A landscape with many peaks, sampled at points; each row gives a point and its height.
A climber steps from a point to whichever of its 2 nearest points has the largest rise for the distance, and stops where none of them is higher. Distance is the straight distance between rows; heights are no part of it.
z_616 height 49.5: [ 24  -1  64  20   5 -20 -18   7  34  -3 -12   9  19  40 -63 -11  35 -15
  13  17  -3 -43  -5  14  19 -10]
z_817 height 56.9: [ -1  18  19 -26 -40 -15  17  34 -17   0  47  -2 -36  -4  57   8  12 -14
  68  14 -13  78  11 -11 -14  17]
z_162 height 5.7: [  5 -20  34 -14   2 -55  19  16  61  -9 -22 -23 -45  28  -6   9   6  15
 -44 -11 -16  56  33  33  13 -32]
z_928 height 26.2: [ -9 -54 -18   8   7 -33 -44 -43  52 -15 -39 -28  -1  26 -45   2 -24  51
 -46 -42 -33   5   9  25   1 -49]
z_888 height 45.0: [ 10  42 -21  16 -19  51  18  10 -58   6  26  31 -23 -37  63   6   3 -19
  66  30  35 -28 -16 -29 -14  59]
z_900 height 61.4: [-20  12  -3  -4 -23  23  10  31 -36   7  44  -6  10 -15  75 -14   2 -16
  51  32  -9  58 -10 -41 -10  23]
z_556 height 62.1: [ 23   9  34  25 -20  16  15   1  -2 -36 -23 -36  25  -5 -31  13  35   9
  52  14  12 -10 -29   5 -25  29]
z_492 height 31.3: [ 17  31   4  15  17  20  -3   9  -2   6  34  50  -3  -6 -24  -6  17 -33
  53  26  39 -50 -17 -14 -14   1]
z_499 height 7.0: [ -3 -12  -5 -57   0 -53 -12  19  25  -9 -27 -11 -65  37  -3  -4   5   9
 -27   7 -18  56  10  33  -4 -46]
z_636 height 53.8: [ 24  27 -38 -30  11  50   0  -6 -61  22  49  25  -9 -19  32 -24 -16  -3
   7  -4   9 -25 -15  -9 -13   8]
z_240 height 30.9: [-36 -64 -20  14  26  -7  -1 -34  37  -2 -29 -59  10   0 -29  -8 -42  33
 -45 -32 -16   8  32   3  10 -28]
z_95 height 4.2: [  0 -45  21  26   9 -51  26 -14  50 -22 -33 -37 -30  -1 -10   3  -4  41
 -72 -32  -8  73  40  14  -3 -28]
z_171 height 25.4: [ 16  58   2  21  22  66  39  12 -54  -1   3  -6  48 -37  40   3  19 -10
   3  26  25 -33 -33 -15  -6  51]
z_222 height 12.0: [  8  10   3 -47  -1 -21 -40  -7   2  -7   3  33 -27  30 -34  16  23 -12
 -34 -15   0   7 -34  17 -11 -30]
z_467 height 46.3: [ 27 -27  59  38  27 -18 -15   0  41  28 -12  -6  34  40 -42 -22  24  -9
   8   2 -32 -48  47  16  43 -15]
z_533 height 62.0: [-15  -7  20  24 -27 -18  19 -16  14   9   2 -28  -4 -14  16  31 -45  21
  17 -37 -37  25  47  -2  14  10]
z_86 height 53.2: [ 14  -4  -6 -48 -52 -35   9  35  10  24  16  -1 -49  11  39  12  11 -11
  26   3   0  75  22   6   1  -5]
z_751 height 54.9: [ 30  18  47  38 -15  -7   0  19  25 -17 -31   0  35   7 -48   1  50 -13
  44  36  -5 -45 -17   8   2  25]
z_136 height 53.7: [ 23   3  20   5 -18   3  11 -12 -18 -15 -17 -34   8  -1   3  23  18  11
  -1   2  -3  29 -20  12 -26  22]
z_232 height 46.8: [ 25 -14 -15 -36 -32  -9  -8  -7  -6 -16 -11 -25 -18  -1   0  -8  15  15
 -37 -19  -6  57 -34  22 -42  12]
z_832 height 13.9: [ 49  -4   0  15  10  33  -8  -5 -34 -26 -11 -47  29  -5 -26 -34  -9  40
   5 -20 -13   3  -5   3 -43  -5]
z_858 height 39.4: [-18  15  -9  -1 -14  -3  13  18 -21  24  52  24 -15 -19  47   2 -22 -16
  77   7   5  -8  24 -30  28   2]
z_587 height 46.6: [-53 -21 -47 -41 -37 -31   2   9  18 -10  31  22 -43   2  49  -1 -35 -16
 -41  10 -26  63   0 -15   8   5]
z_366 height 7.1: [-35   3 -36 -79  15 -23 -27  39   4   7   1  26 -46  41  19 -21  13 -34
  14  29   8  53  -7  10   6 -33]
z_312 height 6.0: [-49 -20 -38 -33   7 -27 -11  41  10   5  20  -9 -28  22  23 -15   1 -14
  31  30  18  11  21  12  19 -13]
z_99 height 35.5: [ -9 -27 -33  24   8   5   3 -30  -3  -1 -22 -57  25 -27   0   9 -21  38
 -40 -36   9  20   5   5  -9  -6]
z_629 height 21.8: [ 44  38  48  65   8  31   0  -3  22  -5 -28  28  67   9 -70 -34  31  13
  13  28  23 -89 -14   9 -22  -7]
z_511 height 8.0: [-14 -17 -21 -76  14 -13   1  41  -6  -9 -18  -3 -33  33  14 -31   1  -3
 -32  -1  -8  68   7   8  -1 -20]
z_733 height 16.0: [  2 -12  -4 -16 -44 -43 -16 -12  45   0 -12  27 -48   4 -14  25 -15  18
 -23 -29 -54  35  12  14   0 -16]
z_157 height 29.5: [-17  19  21  60  20  49  15 -23   6   9 -51 -37  72 -25 -23  12 -25  15
  -4 -17   1 -69  -9 -11  19  15]
z_643 height 27.4: [ -8  15 -12   2  16  52  36  36 -46  -1  24  14  27 -17  60 -23   8 -24
 -10  33  46 -19 -17 -29  -6  39]
z_202 height 22.6: [ 39  55  -6  35  25  63  32  11 -28 -16 -19  -5  56 -33 -14 -18  21  14
 -33  21  50 -35 -33   9 -52   6]
z_878 height 48.8: [ 30  29 -13  10 -10  43   4  -8 -43  11  36  13  -8 -33  12  14  -6 -17
  55  -6  -1 -40  -8   2 -16  34]
z_670 height 2.7: [-21 -55  32  19   1 -56   7 -44  87 -17 -17 -35 -51  11  -3  -2 -29  48
 -42  -7 -35  71  53   7  -4 -25]
z_160 height 26.6: [ 37  67 -27  -9  24  45   4  20 -41  -6  15  56  10 -25 -28 -42  11 -23
 -15  28  42 -61 -34   2 -52  -6]
z_758 height 47.0: [-29 -33  27  -6  -3 -51  -1   2  39  16  -2  12  -7  26 -15  20   2 -17
  -7   0 -15  -4  22   5  52 -11]
z_678 height 28.5: [ 41  53  -9  30  12  47  -2 -14 -24   6   3  55  14 -32 -32  -9  10  -9
  23  17  28 -89 -36  10 -23   6]
z_627 height 16.6: [ 37  12  13  25  19  25 -25   2  -9 -17 -16 -13  15  10 -54 -58   8   7
   8 -15 -20 -33  23   8 -27 -33]
z_631 height 51.1: [-48 -12 -43 -17 -34  -5  11   1 -23  10  44  17 -25 -20  79   7 -41   3
 -23  -6 -26  53   7 -21   4  45]
z_70 height 55.2: [-14 -23  17  51 -24 -26  31 -28  29  17 -46 -24  15 -23   6  44 -38   9
  19 -30 -19 -27  47  -3  32   6]
z_515 height 35.6: [ 15   2  -9 -48   4 -29 -15  -2   1   1  35  48 -46  16  -2   9  18 -30
  14  13  43 -12 -27  -3  25   4]
z_953 height 44.0: [-17  -1   9   9  -7 -10  -2 -18   1   1  26  -3  -1 -12   9  21 -26 -17
  57  -4 -10 -35  20   5  29   7]
z_141 height 40.6: [  2 -28 -28 -16 -21 -20  10 -23  18   2 -33 -49   0  -2  -6  16 -13  34
 -53 -22   2  42   1  35 -10  15]
z_980 height 8.1: [ 23 -18  22  -8  19 -15 -61 -31   9   0 -43   0   8  48 -57   1  16  36
 -42 -56 -51 -13 -16  23  -9 -68]
z_876 height 53.4: [-15 -34  28  14  21 -19  -5  -6  33   8   4 -13  33  19 -37  -1 -15   1
   0 -14  -8 -25  35  -6  27 -21]
z_603 height 10.2: [  0   0  18 -39  22 -34 -52   8  14 -29 -29   4 -10  45 -33   0  14  11
 -35 -27 -23  14 -14  15   9 -48]
z_798 height 45.5: [-54 -14  -8   3 -19 -19   1 -20  10  -8   2 -30   2 -14   2  20 -21  -9
 -16   7  -6  39 -16 -26   3  15]
z_830 height 13.8: [  1 -11  -8 -42 -34 -34 -12 -25  -3   9   4  27 -41   5  -6  37  10   9
 -19 -26   3  21  -7  23   1   7]
z_234 height 22.0: [ -6 -29  12  -3 -28 -64 -39 -37  83 -11 -49   3 -20  44 -48  14 -29  49
 -58 -21 -37  29   5  21  -3 -39]
z_977 height 38.5: [-13  11  26   1   8 -23 -24  -2  13  16  27  21  -6  12  -8  19  22 -43
  48   3  18 -46  25 -11  43   0]
z_289 height 4.9: [-42 -21 -20 -25   7 -14  25  21   9  30  19 -16   0   2  15  17  19 -20
  15  50  32   1  16   4  44   9]
z_699 height 26.7: [-11  22   7  46  29  43  -2   1  -6 -12 -14  -3  61 -17 -39  -5  -5   1
  12   7  28 -55 -14  -7  -9  -2]
z_886 height 19.2: [ 40  -3  17  41  21  12 -27 -10  18   1 -18  17  54  22 -89 -43  17  22
   2  -4  -8 -81   7  11 -33 -36]
z_708 height 34.5: [-14  18  13  23  15  -4 -13  23  23  25  35  43  -1   6 -25  -5  21 -34
  73  50  23 -67  11  -3  25  -3]
z_11 height 50.5: [-62 -32 -51 -35 -30 -35 -10 -10  25  14   7  11 -22  -5  21  29 -21 -26
 -17  13   9  39  -3  -8  11   9]
z_734 height 32.0: [ -5  -1 -20  43   4  36   5 -20 -24   2 -41 -55  54 -33  -7  15 -16  19
 -11 -22  -6 -13  -2  -8   6  18]
z_537 height 54.8: [-12  -7 -39  -7 -41  25  18  -9 -52  11  18  14  -8 -36  80   8 -10   5
 -11  -3  -5  49 -12 -34 -13  69]
z_910 height 23.9: [ 19  58 -12  42  30  83  30   3 -37   9 -12  26  24 -53  34  12  -7  -8
   7  17  38 -73 -32 -17  20  41]
z_90 height 9.3: [ 11 -13  -6 -41  39  10   1  22  -8 -20  -1 -18  -9  35   6 -16  13  23
 -57 -13  -5  50   5  12  -6 -57]
z_335 height 50.4: [-24 -25  -1  28   9  -6  36 -18  -3  32  -4 -14   9 -23   1  56 -21   8
  22 -28   2 -46  32   2  41  25]
z_413 height 11.3: [ 31 -11   7  -6  41  27 -15   3 -33 -21   2 -26  -4  16 -17 -19 -22  23
 -40 -27 -33  24   8   9 -31 -40]
z_547 height 41.1: [ -4   1  22 -26   9 -43 -14  12  14  14  22  45 -33  30  -8  18  16 -33
  19   1   0 -22  16   3  41 -42]
z_454 height 24.9: [ 38  27 -24  -3  27  52   3  13 -42 -14   2  16  33 -11  -6 -43   5   7
 -27  13  19 -17 -35  -3 -47   3]
z_81 height 42.5: [-18  33   9  26   7  34  30  24 -33  12  30  18  -3 -27  58   8   7 -24
  76  36  14 -27   4 -28  10  28]
z_993 height 29.2: [ -4  13 -29 -29   9  25  15  20 -40   5   6  10  -1 -12  51 -16  23 -23
 -11   2  50  12 -44 -23  -7  35]
z_877 height 24.2: [  8  43  41  72  22  29   2  -8   9  -9 -13  30  54 -15 -41  -3  17 -26
  24  21  22 -81 -27  -8  13  13]
z_438 height 18.7: [ 23 -31  42   9 -35 -48 -33 -37  50  -6 -34   8 -11  19 -37  13   8  25
 -18 -33 -45   4  16  22   5 -16]
z_883 height 31.9: [-31  13 -16 -37   2  -7   6   6 -20  18  39  37 -21   3  47  10  31 -47
  15  22  43  15 -23 -13  18  15]
z_950 height 51.0: [-34 -22 -20 -18  -2  13  11  13 -15 -22  10 -28   2  -3  32 -33 -20  -8
 -28   7   0  49  -3 -27  -8   1]
z_45 height 59.8: [ 24  -9 -43 -27 -13  20   9 -13 -59  16  29  -7 -16 -23  39   7 -20   4
 -26 -20  -9  14   0  -5  -9  32]
z_358 height 56.5: [  2   8   1   6  -9  14  15  15 -38 -19  22 -28  17 -16  52 -24 -22 -10
   6   6 -35  65  -8 -32 -19  34]

Call two points neighbours if one is among the 2 nearest of the other. Go from one point of each pair to the other, from neighbour to neighbour, staying as high as possible. Name the lowest point that can't be avoided.
z_533 / z_876: z_977
z_533 / z_11: z_858
z_876 / z_556: z_467
z_45 / z_11: z_587
z_11 / z_900: z_798

Where does a climber stop that starts at each point below?
z_454: z_876
z_629: z_556
z_171: z_876
z_910: z_876
z_289: z_876
z_603: z_556
z_980: z_556
